The views of a scene show one set of named points, each view turned or mirrored, and shifted as a whole, with a little noise and some points left out.

Scene 1
View 1
Let: [ -6  -6 -38   0  15  23  -7 -43  -4 -35  23  58 -13   4  41 -34 -24 -27
  19  -5  29  -7  11  52  37 -18  17 -10   0   2   4 -17  24 -22 -25   9
 -35 -30  20  29  36]
mim: [ 16 -31  43 -30  14  32   0  12   3  35  -3  -6  12 -31 -24   3 -21  18
  40  68 -49  -1 -68  -3 -27 -81  28  17  57 -19  -8 -21  20  33  11  16
   8   6 -59 -26  55]
silud: [  2  -8 -15  19  -2   6 -43 -49 -12  -3  21  29 -10  -7  22 -27  -9 -34
 -12  22  28 -19  -1  30  44 -11  -6  -3  22  20 -17  -7  -9 -21 -25 -25
 -20  -6  16  15  37]
fusa: [-19 -15  14   5  -2   4 -47 -28 -36  27  13  15 -15 -33 -11  -1 -12 -11
 -17  41  -2 -18 -40  21  10 -17 -23   9  53  18 -38   9 -11  19  -1  -3
  17  13   5   9  37]
vigon: [ -4 -15  18  12  -5   2 -55 -33 -28  30  14   6  -8 -29 -10  -2  -6 -17
 -22  50  -1 -22 -39  11  16 -19 -21  10  53  23 -37   7 -21   5  -6 -21
  12  17  -1   1  40]
livig: [ 23 -21  26  -5   2  19 -26 -16   2  28   6  -3  11 -20  -7 -14  -9  -9
  13  58 -17 -12 -40   0   9 -50  15  11  47   1 -12 -16  -3   3  -9 -18
  -8   8 -35 -15  52]
Zed: [-17 -11 -13  -2   9  15 -22 -34 -21  -9  16  39 -15 -17  12 -17 -20 -13
   6  16  10 -11 -17  38  18 -21  -1   0  26   5 -15  -5  12   2 -10  11
  -9 -13  13  20  36]
dosir: [  1  -4 -20  20  -2   6 -45 -52 -15  -6  22  30  -9  -7  25 -27  -9 -35
 -16  19  33 -19   1  31  46  -4  -7  -4  22  22 -16  -4 -13 -26 -26 -27
 -23  -4  20  19  36]
Fizus: [-18  -9 -12   8   2   8 -38 -40 -29  -2  18  34 -18 -19  11 -13 -17 -19
 -10  17  17 -16 -14  37  24  -9 -16   3  29  17 -26   3   0  -2 -13   1
  -1  -5  22  23  33]
fodob: [-18 -10 -37 -14  21  26   8 -34  -9 -39  21  64 -19  -4  35 -28 -34 -10
  30  -9  21  -2   2  60  23 -24  19  -6   0  -7   5 -15  41  -3 -17  34
 -29 -36  21  34  37]
mefe: [-13 -25  32  -8   2  11 -33 -10 -30  37   6   4  -6 -43 -27  10 -16   6
   0  56 -26 -13 -60   8 -15 -40 -13  16  63   6 -36   3  -3  33   9   8
  26  15 -19  -3  41]
veb: [-24 -10 -10   4   4   6 -37 -38 -33   1  20  36 -19 -24   5  -7 -17 -15
 -10  20  12 -14 -21  37  17 -12 -16   3  33  18 -29   7  -1   7  -9   6
   5  -5  21  23  32]
muk: [ 39 -20  36   9  -8  14 -46 -23   9  42   6 -19  20 -18  -8 -16   1 -23
  -2  73 -18 -18 -43 -16  20 -52  10  11  53  10 -17 -16 -22  -8 -13 -48
 -10  21 -44 -25  53]
maku: [-22 -18  11 -10   9  15 -20 -16 -28  15   9  25 -13 -34 -11   2 -22   5
   9  34 -13  -9 -46  27  -7 -34  -8  10  46   4 -25   1  11  28   4  24
  15  -1  -4  11  36]
Labi: [-46 -12 -11   4   7   2 -36 -38 -49  -3  20  44 -30 -31   0   1 -22  -9
 -15  13  14 -14 -25  50  11  -1 -29   5  37  18 -38  16   4  21   0  23
  19  -7  35  33  26]
vupuz: [-28 -13   7  13  -4   1 -51 -37 -44  19  17  21 -20 -34  -9   4 -13 -14
 -24  34   8 -20 -34  28  14  -5 -31   9  49  24 -43  15 -14  16  -2  -4
  21  10  17  17  33]
penas: [ 20 -16 -12 -13  17  28   3 -24  16 -15  12  32   5  -1  24 -31 -22 -15
  36  25   1  -4 -10  26  23 -51  38  -1  14 -11  10 -29  23 -15 -20   2
 -37 -21 -17   2  48]
reniv: [ -7 -32  38 -38  20  32  10  15 -11  29  -2  12  -3 -39 -27  10 -32  27
  49  54 -50   4 -72  16 -40 -76  20  18  57 -23 -11 -14  34  50  20  44
  20  -1 -47 -12  47]
gafo: [-25  -3 -34  14   3   5 -37 -53 -31 -21  28  52 -25 -11  28 -20 -19 -29
 -14   0  37 -17   3  52  40   6 -16  -4  15  21 -22   4   2 -10 -22   2
 -13 -14  43  38  29]
View 2
mim: [ 10  20 -15  32  38  25   5 -12  -6 -15   3   5  11 -55  50   2  45 -11
 -40  -3  10  75  21 -49 -29 -46 -39  13 -19 -14   3 -50  43 -51 -11  46
  -6 -11  18  68  24]
maku: [  1  16  -8  18  -1  -5   3  -8  -8  13   5 -21   6 -21   2   1  18  -6
 -25   1   4  31  16 -28   5 -38 -12   7 -12  11 -17  -8  31 -16  20  15
   2  -9  20  42  25]
Labi: [ -6   9  -1   8 -39 -32  -3 -10 -11  35   6 -42   1  13 -41  -3  -3   5
 -11   6  -4  -2  13  -2  37 -32  13   0  -7  30 -37  27  25  14  52 -11
   6 -14  19  20  26]
fodob: [-13  17 -31  -5  -5   1  17  16   9  16  22 -38  54   3 -19 -34   1 -32
  -9   5  40 -24   7 -24   5  23 -16  34 -37  74 -29  35  -1  22   8  23
 -17  42  22  -3  15]
livig: [  4   8 -13  33  23  44   2  -7  -5  -6  14  11 -19 -52  29 -11  23 -23
 -33  18  10  22  34 -27 -23 -31  -6   4   0  -2   2 -28  21 -35 -18   3
   6  19  10  30  31]
Let: [-12  12 -29   2  -4  16  15  13   5  14  23 -30  35  -5 -18 -30  -4 -36
 -10  14  34 -34  15 -17   1  21  -4  27 -28  66 -27  33  -7  22   2   8
 -12  49  20 -10  21]
veb: [ -4   5  -8  14 -22  -1   0  -6  -9  21  11 -25  -6  -6 -22 -10   2 -11
 -17  13   2 -11  22  -6  16 -23  10   2  -4  26 -25  15  16   3  25 -14
   6   7  16  11  28]
gafo: [-14   4 -14   5 -31  -3   4   3  -6  29  17 -36   1   5 -41 -22 -13 -22
  -8  17  13 -44  21   2  22   0  23  10  -6  54 -35  40   0  25  27 -25
   5  29  17 -13  28]
penas: [ -5  13 -30  13  24  42  15  10   9  -6  24  -9  27 -34  16 -30  13 -43
 -22  15  37  -8  23 -31 -25  14 -18  29 -27  44  -9   1  -2  -7 -26  19
 -11  54  17   5  22]
Fizus: [ -7   5 -10  15 -20   5   3  -4  -7  22  14 -26  -8  -7 -23 -14   0 -15
 -14  14   9 -17  23  -5  12 -20  13   6  -2  32 -25  17  11   6  23 -15
   6  15  15   4  27]
mefe: [  6  12   1  30   0   4  -6 -17 -15   8   3  -8 -18 -36  14  10  25   1
 -30   5  -9  49  23 -27  -1 -60  -8  -5   3 -14 -11 -29  39 -33  19   9
  12 -23  16  53  30]
vigon: [  2   2   2  30 -12  19  -8 -16 -14  12   8  -4 -44 -32  -4   0   9 -10
 -24  21 -10   8  34  -7   5 -47  22 -11  16  -6 -11 -12  25 -21  15 -26
  21  -1  10  24  36]
muk: [  6   0  -7  41  26  65  -4 -12  -9 -11  17  25 -51 -67  34  -9  19 -27
 -37  27   1  14  44 -21 -31 -42  13  -7  18 -18   9 -40  17 -44 -26 -20
  20  24   6  22  39]
vupuz: [ -2   4   4  23 -28  -6  -6 -15 -15  24   5 -21 -30 -12 -20   2   2   0
 -20  16 -13   3  26  -3  20 -46  20 -12  11   6 -23   2  27  -7  35 -24
  17 -11  13  22  34]
silud: [ -8   2 -15  20  -8  36   3   0  -6  13  26  -9 -22 -26 -14 -23  -6 -33
 -17  30  14 -37  35  -4  -3  -5  24   4   4  33 -16  14  -2   4  -3 -28
  12  42  10 -14  33]
dosir: [ -8   1 -14  16 -16  28   3   1  -7  18  23 -15 -22 -15 -23 -25 -11 -29
 -14  27  12 -45  34   0   5  -7  29   4   4  38 -21  22  -3  10   5 -35
  12  41  11 -16  31]
reniv: [  9  26 -15  24  30   6   7  -9  -5  -9   1  -9  36 -41  43   5  46  -4
 -35 -15  15  83   7 -57 -19 -41 -51  18 -30  -5  -4 -40  47 -42  -1  63
 -15 -21  22  76  18]
View 3
fusa: [ 14  17   0  -8 -28  52  -9  24   6  32  28  16  -2 -19  10  14   8 -26
  -3 -10  19  63 -10  50  21  11  -4  -7 -13  -3 -58  33 -21  -2   8 -12
   1   4  39 -12  10]
penas: [-26  -6  -3   2 -21   9 -20  -5  -3   5  -7   6 -62   3  20  36  -8 -42
  -2   9  36   6   3 -18  -6 -44   0   4 -38 -48 -14 -28 -27 -21  14   0
   4  -7 -13 -25  15]
dosir: [ 12   3  -3  -1   1  -1 -38  46  15 -14  21   8 -34  -8  22  32 -20  -3
   4  22  14  14 -28  18  32 -12  10  -7 -27   8 -49  19 -12  -5  29  -8
  18 -12  -2 -29 -11]
gafo: [ 36   2  -4  17  -1   5 -32  56  29 -22  24  17 -32   7  34  29 -43   9
  10   3  43  32 -17  25  27   4   6  -6 -15  10 -54  -3 -16  16  32  -8
   9 -28   3 -46 -11]
vupuz: [ 27  16  -1  -4 -22  48 -11  38  12  25  34  18   3 -17  14  13  -2 -15
  -1 -11  20  67 -12  56  30  19  -1 -11 -10  11 -63  36 -19   8  12 -11
   4   0  39 -18   1]
maku: [  6  12   1   0 -38  58   3   3   3  40  16  17 -12  -8  15  17   2 -41
  -3 -22  40  66   9  37   2   2 -10  -2 -15 -28 -40   2 -31   1   3  -7
 -10  -1  36 -17  20]
livig: [-30   9  -1 -23 -32  42 -10  -4 -17  38  10   2 -18 -29  -1  21  33 -52
  -9   5  -2  34 -10  18  11 -23  -4  -5 -30 -29 -33  32 -23 -33   2  -9
   5  19  19   3  17]
vigon: [  3  15  -1 -15 -24  45 -13  26   1  31  29   9  -1 -29   4  13  18 -28
  -5   0   0  53 -20  47  30   5   0 -10 -20   3 -56  49 -18 -14   7  -7
   7  11  34  -4   5]
mefe: [ -2  19   1 -13 -46  74   8  -2  -7  59  22  15   5 -26   3   8  29 -53
  -9 -22  19  76   6  49   8   5 -13  -4 -15 -27 -47  31 -29 -10  -7  -9
 -10  14  51   2  24]
Zed: [ 12   4  -1   9 -19  25 -17  24  13   6  14  17 -31   2  24  25 -20 -21
   1  -6  43  41   0  18  11  -7  -1  -2 -21 -20 -39 -10 -26   3  18  -6
   1 -14   9 -34   6]
muk: [-41  11   1 -34 -27  38 -14  -5 -22  42  11  -6 -17 -41 -10  21  50 -55
 -13  19 -26  22 -22  21  21 -31  -2  -6 -36 -24 -36  57 -15 -48   1  -7
  11  31  15  16  14]
reniv: [-25  14   2  -7 -68  85  26 -44 -18  75  -3  17 -19 -11   4  10  28 -85
 -12 -39  50  79  38  19 -26 -16 -20   7 -19 -75 -17 -17 -47 -11 -18  -7
 -25  15  45   0  48]
veb: [ 22  10  -1   6 -19  34 -17  35  16  11  24  18 -17  -3  21  19 -17 -13
   4  -8  36  50  -8  35  20   6   0  -4 -15  -3 -55   9 -20   7  15  -7
   0 -12  24 -29   2]
Let: [  9  -8  -4  20  -2  -8 -32  30  20 -26   5  14 -65  16  35  39 -43  -8
  10   9  54   9  -3 -11   7 -27   6   3 -25 -22 -30 -37 -25   5  30  -3
   5 -28 -18 -50  -1]
fodob: [ 16  -6  -4  26 -12   6 -22  21  21 -17   0  19 -61  27  37  35 -48 -12
  10  -7  75  28  12  -7  -4 -22   1   5 -21 -35 -27 -55 -31  16  26  -3
  -4 -32  -9 -54   7]
mim: [-44  12   3 -19 -60  74  17 -46 -28  72  -7   8 -22 -23  -3  14  45 -87
 -17 -20  24  57  24  12 -19 -30 -16   3 -30 -74 -17   2 -42 -31 -16  -6
 -15  29  36  10  42]
View 4
fusa: [-10  47   0  16   7 -15 -20  -2 -21 -29 -15  -3 -22  22   7  39 -11  15
   9  -3  34 -48   8  -2  63 -31   6  14  -5 -31  22   2  17  37  14  10
 -13 -21 -27  12 -39]
dosir: [  4  15  35 -12  16 -11  18  20  -6 -40   5 -21  13 -27   6  27   8  -4
   8  25  17 -19  13  22  60   4  -9  46 -13  -7  57  17  29   9  28  21
 -21  -3 -19   4 -25]
fodob: [ 11  21  39 -37  41 -82  29  39  24 -51  38 -36  22 -17 -31  41 -18 -14
  22  24   1 -32  45  51  41  -4  -8   2   1  14  51 -19 -17   4   0  -3
  -3 -13 -50 -14  -3]
gafo: [ -3  20  46  -5  26 -45  11  27 -12 -36  18 -30   4 -27 -11  39 -19 -10
  16  31  12 -30  34  28  61  -2 -14  42 -10   3  63   7  18  18  36  43
  -8   0 -42  -6 -32]
silud: [  9  18  29 -15  14  -7  19  16  -1 -43   0 -16  18 -21   9  24  14   1
   8  20  16 -18   6  21  57   4  -4  41 -14 -11  51  16  24   8  23   6
 -25  -7 -14   6 -22]
Let: [ 17  13  42 -38  36 -59  35  38  20 -52  31 -36  31 -32 -19  34  -2 -16
  17  29   2 -21  34  50  43   9  -8  21  -5  15  59  -5  -3  -2   9   2
 -12  -7 -38 -11  -6]
veb: [ -5  36  19   3  19 -35  -5  12 -13 -33   2 -17  -9   1  -6  42 -16   3
  12  11  25 -42  22  13  59 -21  -1  22  -4 -14  40   0  13  30  17  21
  -8 -14 -37   5 -34]
penas: [ 25  24  11 -47  25 -39  32  24  38 -55  12 -21  39  -5  -6  26  20   1
  14   3   9 -20  11  40  34   0   7  -2  -2  -6  32  -9 -13  -5 -17 -48
 -22 -27 -17   0  10]
Labi: [-19  41  24  20  26 -54 -20  15 -28 -23  10 -19 -29   6 -19  54 -41   1
  18  16  25 -56  39   9  65 -30  -3  20  -3  -8  42  -8  11  42  28  49
   1 -10 -58   0 -46]
vupuz: [-15  45  10  22   6 -18 -21   1 -28 -25 -11  -6 -24  15   5  42 -15  11
   9   4  35 -47  13  -4  68 -30   0  25  -7 -26  30   6  23  38  25  27
 -12 -16 -33  12 -46]
reniv: [  2  70 -42 -15  16 -55 -22  -2  26 -40 -10   9 -12  66 -10  45  -6  26
  17 -42  34 -65   6  11  35 -53  33 -61  14 -38 -21 -40 -34  30 -51 -74
 -10 -57 -31  10  -3]
muk: [ 11  41 -22 -12  -9  36   0 -10   8 -44 -35   9  15  22  36  14  44  27
  -2 -20  37 -22 -32  -4  53 -15  20  15  -9 -51   8  17  23  14 -10 -49
 -40 -32  17  25 -14]
Zed: [  2  31  19 -13  24 -45   7  19   3 -40  11 -21   3  -2 -10  38 -10  -1
  14   9  18 -36  26  24  51 -14   0  12  -5  -6  39  -5   3  17   7   2
 -11 -17 -35  -1 -20]
mefe: [-13  63 -24  21   2 -17 -33 -11 -17 -28 -24   7 -31  48   8  42 -11  25
   9 -23  40 -58   2 -11  59 -46  17 -10   1 -43   1 -10   7  44  -8 -13
 -14 -38 -26  16 -37]
vigon: [ -7  43  -4  13   0   6 -17  -8 -20 -30 -24   2 -15  18  19  33   5  17
   2  -4  38 -38  -5  -7  66 -28   8  27  -9 -37  24  11  27  34  13   6
 -20 -22 -16  16 -36]
Fizus: [ -4  32  24  -1  20 -32   1  15 -11 -35   5 -16  -3  -6  -3  38 -12  -2
  11  16  21 -35  21  16  60 -14  -4  27  -6 -12  45   4  16  24  20  22
 -11 -11 -33   3 -32]
livig: [ 10  43 -19 -17   5  -1   2  -2  13 -43 -20   2  11  25  17  25  25  22
   6 -17  29 -31 -15   6  49 -21  21  -2  -2 -37  10   1   3  13 -17 -48
 -31 -35  -1  17 -11]
View 5
Labi: [ 13  19   7  15 -16   5  19  -2  10 -30  -5  19  38 -43  24 -30 -17 -16
  19 -37   0  45   1 -13  60   6  -5  18   9  -1   6 -10  17 -40  -1 -34
 -35  -1 -29 -56 -27]
livig: [-12  -3  18 -17   9  -8  33 -17 -31 -57  28 -42  16 -25 -11 -29  31   5
  -4  12 -12  11 -15 -24 -10   9   5   6  60  -7 -22  58  -9 -30  27  11
   5  -8 -13  30   4]
reniv: [ 31 -39  43 -10 -15  21  11 -21 -53 -72  12 -35   3 -21  -8 -58  18  40
   4 -43  48   7 -52  11 -23   8  10  -2  46   8 -43  76 -54 -27   7 -27
 -19  22  -8  36   7]
Let: [ 10 -19 -38 -15 -22   3  33 -13   6  -7 -39  -2  41 -13  12   2 -39   7
  34  29 -27 -21  12 -38  66  12   1  -5  37 -53   2  15  37 -37 -39  11
  -7   7 -26  -4 -13]
fodob: [ 24 -32 -35 -11 -29  14  23 -12   1 -11 -48   1  38 -11  16  -8 -46  18
  39  11  -8 -21   1 -25  65  13   1  -7  30 -49  -6  18  20 -35 -51  -3
 -16  17 -27  -6 -12]
Zed: [  8  -5  -9  -6 -12   5  26 -11  -3 -32 -13  -6  31 -25  10 -16 -13   2
  19  -2 -12  10  -1 -26  42  10  -1   6  35 -23  -5  20  15 -36 -13  -5
 -16   2 -24 -13 -12]
mim: [ 13 -32  40 -19   0   9  20 -24 -55 -74  25 -50   0 -22 -17 -50  34  34
  -4 -16  30   5 -45  -1 -35  11  10  -1  60   5 -42  85 -46 -26  22  -8
  -3  12  -7  51  13]
penas: [  4 -29 -19 -28  -6   0  36 -19 -20 -33 -13 -35  25  -9  -7  -8  -6  22
  16  36 -21 -26  -4 -34  18  13   7  -8  61 -43 -18  56   6 -31 -17  26
   6   4 -16  37   3]
fusa: [ -4  24  23  10   2  -2  23  -6  -5 -49  21  -6  28 -45   8 -36  13 -19
   4 -29  -4  46  -3 -15  24   6  -1  21  30   9  -3  12   4 -38  25 -20
 -19 -11 -24 -31 -18]
silud: [-19  15 -19 -10   5 -14  39 -11   7 -27   2 -16  35 -28   3  -3   0 -18
  12  30 -44  10  21 -44  39  11   2   9  47 -30   2  16  36 -36   5  19
   5 -15 -26  -6 -10]
gafo: [ -1  15 -25   0 -12  -3  32  -5  21 -14 -20  13  45 -30  21  -5 -28 -18
  26   7 -33  16  22 -36  72   8  -2  11  23 -31  11  -9  41 -40 -15  -2
 -15  -7 -33 -40 -24]
maku: [ 12  -4  23   0  -9   8  19 -13 -20 -53  10 -12  22 -33   5 -37   5   6
  11 -29  14  26 -18  -8  16   6   1  11  32   3 -17  32 -14 -32   8 -22
 -20   3 -19  -8  -9]
vigon: [-19  29  20   0  13 -13  32  -8  -9 -53  36 -17  25 -43   1 -30  28 -23
  -3 -10 -19  45   4 -26  14   6   2  21  41   6  -6  23   8 -36  38  -4
  -6 -19 -21 -14 -13]
Fizus: [ -3  13  -6   0  -4  -3  30  -6   5 -30   0   1  35 -34  13 -16  -8 -14
  15  -2 -21  24   9 -27  45   6  -1  14  30 -16   3   7  23 -37   1  -7
 -15  -7 -26 -28 -18]
dosir: [-19  20 -22  -9   5 -13  38  -8  14 -22   1  -9  41 -30   8  -3  -7 -22
  14  27 -49  13  26 -45  51   9  -1  10  42 -32   7   6  42 -38   2  18
   0 -17 -27 -20 -16]
muk: [-31  14  23 -20  25 -21  40 -20 -29 -62  47 -51  12 -30 -20 -24  49 -10
 -16  23 -29  20  -1 -33 -22   7   6  11  72  -4 -19  60  -3 -29  51  25
  18 -21 -13  34   6]
vupuz: [ -8  31  19  10   3  -5  27  -4   1 -45  23  -1  30 -47  12 -31   9 -23
   4 -24 -10  52   3 -18  31   3  -4  22  27   7  -1   6  13 -38  25 -21
 -19 -15 -25 -38 -20]
mefe: [  3   7  41   1   3   0  21 -13 -28 -67  33 -23  13 -38  -1 -48  32  -2
  -5 -35  16  42 -25  -4  -5   8   5  17  40  19 -21  41 -23 -32  37 -23
 -16  -4 -15  -4  -5]
View 6
gafo: [-11  23 -20 -10  28 -50  69 -36 -28  11  21 -23   4  28  24 -41 -39  20
 -40 -29 -22   9   5 -25 -32   2  22 -39 -36   9  -8  23   9   0  -9   1
  37  10   7  11   5]
vupuz: [-26   5 -13   6   0 -19  19 -29  13  23 -19 -12 -13  25   8 -37  18  12
 -12  -6  -4  -7   6 -13 -20 -11  35 -25 -23 -11  -2  17  48 -41 -11   8
  -5  -6  -3  21 -43]
Fizus: [-17  12 -15  -5  10 -29  40 -27  -6  16   3 -18  -3  22  13 -37  -7  12
 -27 -18 -12   1   8 -18 -21  -5  25 -30 -29  -3  -5  15  27 -13  -6   6
  14   4   2  16 -19]
fusa: [-22   1  -8  -1 -10  -4   8 -21  19  22 -20 -11 -12  16   3 -35  27   8
 -16  -3   2  -7   7  -7 -11 -12  32 -19 -19 -16  -5   6  43 -32  -6  10
 -11  -7  -7  21 -44]
reniv: [-13   5  17 -15 -46  45 -50   8  29  13 -25  -4   8 -49  17 -37  82 -42
  -7   1  23   8  31   7  35 -14  23  -8  43 -10   1 -47  63  43  41  16
 -33 -26 -14 -16 -46]
muk: [ 11 -16   8 -16 -50  42  -2   7  47 -12 -20 -13 -21   5 -36   3  42   9
 -51   0  23  -8  -8  28  32 -17   7  -1 -51 -58 -22 -25   5 -18 -10   4
 -19   2 -28  35 -44]
dosir: [  1  11 -11 -14   5 -25  58 -24  -8  -1  14 -24  -5  24  -1 -21 -23  23
 -49 -23  -8   5  -4  -8 -12  -4  12 -28 -54 -17 -15  10  -4  -6 -15   1
  25  13  -8  24  -5]
mefe: [-20  -3   2  -1 -29  19 -21  -9  33  19 -33  -7 -12  -5   1 -30  57  -8
  -8   2  14  -8  16   1   7 -16  31 -10   0 -22  -3 -12  58 -22   8  15
 -28 -19 -12  14 -59]
silud: [  7   7 -11 -15  -6 -14  48 -18  -2  -3  12 -22  -6  17  -4 -18 -15  19
 -55 -18  -4   3  -6  -1  -3  -6  10 -23 -55 -23 -18   2  -8  -2 -14  -2
  19  12  -9  23  -5]
veb: [-17  12 -12  -3   6 -21  30 -26  -3  16   0 -16  -4  14  15 -38   2   7
 -23 -16  -6   1   9 -17 -16  -6  27 -28 -20  -4  -5   8  31  -9  -2   6
   6  -2   1  12 -22]
Labi: [-37  21 -18   5  23 -42  30 -38 -11  32  -5 -15  -1  19  33 -56   3   4
  -4 -15 -16  -2  18 -31 -36  -3  40 -35  -3  16   5  22  58 -20   2   9
   7  -8   9   5 -28]
mim: [  0  -5  20 -19 -59  58 -47  15  43   1 -24  -7   1 -44  -3 -20  79 -31
 -24   2  29   4  18  22  48 -15  13   1  20 -30 -10 -50  40  33  31  14
 -35 -19 -23  -2 -45]
fodob: [  1  32  -5 -24  12 -25  46 -18 -34   4  35 -22  26 -20  40 -45 -19  -9
 -41 -33 -14  27  20 -19  -4   6  10 -36   0  19  -9 -10   9  69  23   3
  36   6   5 -21  22]
Zed: [ -7  14  -6 -13   0 -15  29 -19  -6   9   9 -18   7   0  20 -36   3   0
 -30 -21  -5  11  11 -13  -5  -4  17 -26 -15   1  -8  -3  21  19   8   6
  13   0  -2   2 -10]
vigon: [-15  -3  -6  -1 -18   1  11 -17  27  13 -22 -14 -19  22  -9 -24  25  14
 -25  -4   5 -10   1   0  -4 -14  26 -15 -34 -29  -9   4  33 -42 -11   6
 -11  -4 -13  30 -48]
penas: [ 20  12   7 -31 -24  14  25   4  -2 -12  25 -21  13 -29  11 -17   4 -10
 -58 -23   7  21   8   7  26  -3  -4 -18 -19 -17 -20 -34  -9  65  18   4
  18   7 -14  -6  10]
maku: [-20   7  -2  -6 -13   4  -5 -12  12  18 -14 -11   1  -8  18 -41  37 -11
 -11  -7   5   2  20  -8   0  -7  28 -20   5  -5  -4 -10  53   5  16  12
 -12 -13  -6   0 -37]
livig: [  6  -5   9 -18 -41  33  -5   6  32  -5 -11 -13  -9 -10 -14  -9  41  -3
 -41  -6  16   0   4  18  27 -15  10  -6 -24 -37 -15 -26  16   8   6   7
 -14  -3 -21  18 -33]

In a view up to two points have been moved. Name them for each view, in the order of its rows, or write none.
view 1 -> silud, Labi
view 2 -> mim, Let
view 3 -> livig
view 4 -> mefe
view 5 -> penas, fusa
view 6 -> gafo, Fizus
